A landscape with many valleys, sampled at points; each row gives a point and its height.
From any point a ball rolls to the lowest of the 3 points nearest to it. It stops when none of these is lower. Distance is the straight distance between rows; heights are no part of it.
K_716 h=40.0: [  9  18 -13 -37  21   5 -24   6  13  23]
K_902 h=58.2: [-19   8 -18 -33  32  43 -33   9  22 -12]
K_777 h=52.8: [-21   3 -19 -25  38  24 -30   6  25 -10]
K_984 h=20.9: [-12  -5  14  -9  19  16  29  -1 -15  -5]
K_572 h=24.6: [-33 -20 -12  57  13  -6 -17   3  -3 -28]
K_511 h=9.3: [ 22  14 -16 -32 -38 -35 -14  28  24  75]
K_695 h=50.8: [ 13  28 -14  16   2 -27 -35  -5   0 -19]
K_440 h=39.0: [  1   3  -6 -54  26  22 -18   7  26  50]
K_788 h=41.8: [-22   3 -27  -2  36  19 -48   3  23 -25]
K_711 h=9.7: [-26 -10  15  15  23  16  16  -5 -14 -28]
K_799 h=9.5: [ 18  16  11  10 -18 -22   4 -10  -8 -24]
K_374 h=18.6: [ 19   4   9 -23 -32 -28  14  12   2  67]
K_227 h=29.6: [  5  11   5 -36  19  12  -7  -3   9  39]
K_760 h=14.2: [ 18   7  17   8 -22 -12  29 -10 -23 -16]
K_92 h=45.4: [ -7   8 -13 -15  31  15 -36   9  10 -13]
K_920 h=33.4: [ 26  23 -10 -26  -7 -12 -15   6   4  33]
K_686 h=2.7: [-37 -17 -23  28  28  28 -22  13  16 -34]
K_490 h=22.2: [-42 -57 -13  74  14  24  10  -5   5 -15]
K_147 h=17.2: [-18  -3   9  52  -5 -13  14  -8 -17 -39]
K_220 h=15.8: [ 10  13  13   5  -1  -7  11  -9 -13  -8]
K_628 h=26.3: [ 33  -2   9   1 -55 -21  24  -2 -17 -13]
K_373 h=28.0: [ 25  20  -1 -11 -13 -15  -4  -4  -4  25]
K_846 h=21.2: [ 21  -1  17 -19 -33 -22  23  -6 -15  33]
K_549 h=22.0: [ 28 -27  16 -15 -70 -20  46   7 -12  28]
K_202 h=72.9: [ 16  39 -19   2  13 -17 -44   2  18 -13]
K_431 h=29.0: [-20 -10  -2 -27  32  36   6  -1   1  -6]
K_320 h=13.4: [-46 -36 -23  43  21  38  -7   1  21 -20]
K_313 h=18.5: [-26 -24   8  57   8  -3  17 -17 -18 -35]
K_732 h=13.0: [ -2  -8  33  -6   2   6  42 -11 -31   5]
K_588 h=3.8: [ 30  32  -8 -15   0 -16 -18  -2  -5   2]
K_229 h=4.0: [-15 -10  25  22   1   2  31 -17 -22 -23]
K_233 h=30.0: [ 39  23   5 -24 -38 -31   2   7   1  25]
K_634 h=6.1: [-35 -17  -1  11  31  30  12   0  -2 -24]
K_665 h=38.6: [ -3   1   0 -49  26  36  -4   3   8  27]
K_230 h=19.9: [ 21  -1  10 -28 -27 -10  27   7   1  50]
K_647 h=21.1: [ 26 -11  19 -19 -47 -20  34   2 -12  41]
K_849 h=45.3: [ 23  24 -13 -26  14  -2 -32   5  12  17]
K_969 h=26.1: [-36 -33 -11  68  14  12  -1  -4  -6 -26]
K_224 h=27.0: [-16   1 -15   8  33  11 -23   5  17 -30]
K_54 h=15.0: [  6   5  11  36 -19 -22   3  -8 -21 -34]
K_938 h=16.5: [-10  -9  10  57 -24 -21  14 -10 -19 -45]
K_994 h=12.1: [-40 -19 -14   2  31  41  -7   9  16 -32]
K_85 h=58.7: [ 13  27  -6  -7  27  -5 -35  -3   6  -1]
K_612 h=19.2: [  7   7  16  -5   3   6  16  -8 -16  13]
K_306 h=11.8: [-46 -18 -21   5  24  42 -20  11  27 -25]
K_569 h=27.4: [ 16  -3  32  -9 -40 -15  51  -8 -19  15]
K_297 h=3.6: [ -9   7  -3  15  24   2  -5 -10  -2 -22]
K_676 h=15.1: [ 14   2  13  28 -36 -22  15 -12 -21 -41]
K_40 h=14.8: [-30 -17   0  37  23   5   7   0  -7 -28]
K_235 h=23.2: [ 10  -1  -2 -48  11   8  -7   8  13  64]
K_236 h=15.5: [-25 -14  -9  33  25  10 -16   1   3 -27]
K_593 h=21.6: [  5   4  18 -26  14   6  16 -12  -8  20]
K_262 h=22.1: [ 33 -10  10 -19 -64 -26  26  11  -3  18]
K_484 h=23.1: [ 33  13   6 -16 -30 -21   8  -7 -13  29]
K_122 h=14.7: [ 20  15  -7 -28 -11 -15  -8  12  19  73]
K_355 h=26.6: [ 33  -6  27  -6 -49 -22  40  -7 -17  -7]
K_503 h=13.5: [-31 -17  -4  20  28  14  -9  -2   1 -30]
K_299 h=7.6: [ -1  13 -14  19   7  -9 -14  -9   1 -23]
K_328 h=24.0: [ 38   5   9 -11 -49 -33  13   3  -2  14]
K_896 h=21.5: [ 26  -7  19 -17 -60 -16  33   3 -10  35]
K_416 h=26.8: [-28  -4 -29  -1  25  30 -45  15  37 -27]
K_371 h=23.5: [  9  11  -3 -12  14   5  -2  -1  -3   6]
K_154 h=33.8: [-13   7 -18   7  35   5 -34   3  15 -21]

Write out the way that a ball takes from each point below.
K_355 | K_760, K_799
K_716 | K_227, K_235, K_122, K_511
K_440 | K_235, K_122, K_511
K_147 | K_54, K_799
K_628 | K_760, K_799
K_593 | K_612, K_220, K_799
K_849 | K_920, K_588

Call two points neighbours if one is among the 3 nearest of the other. Go from one point of each pair to the other, from neighbour to neighbour, staying as low as possible. Name the highest point that can't be avoided.
K_511 and K_686 | K_628
K_588 and K_229 | K_373
K_686 and K_634 | K_994
K_634 and K_229 | K_711
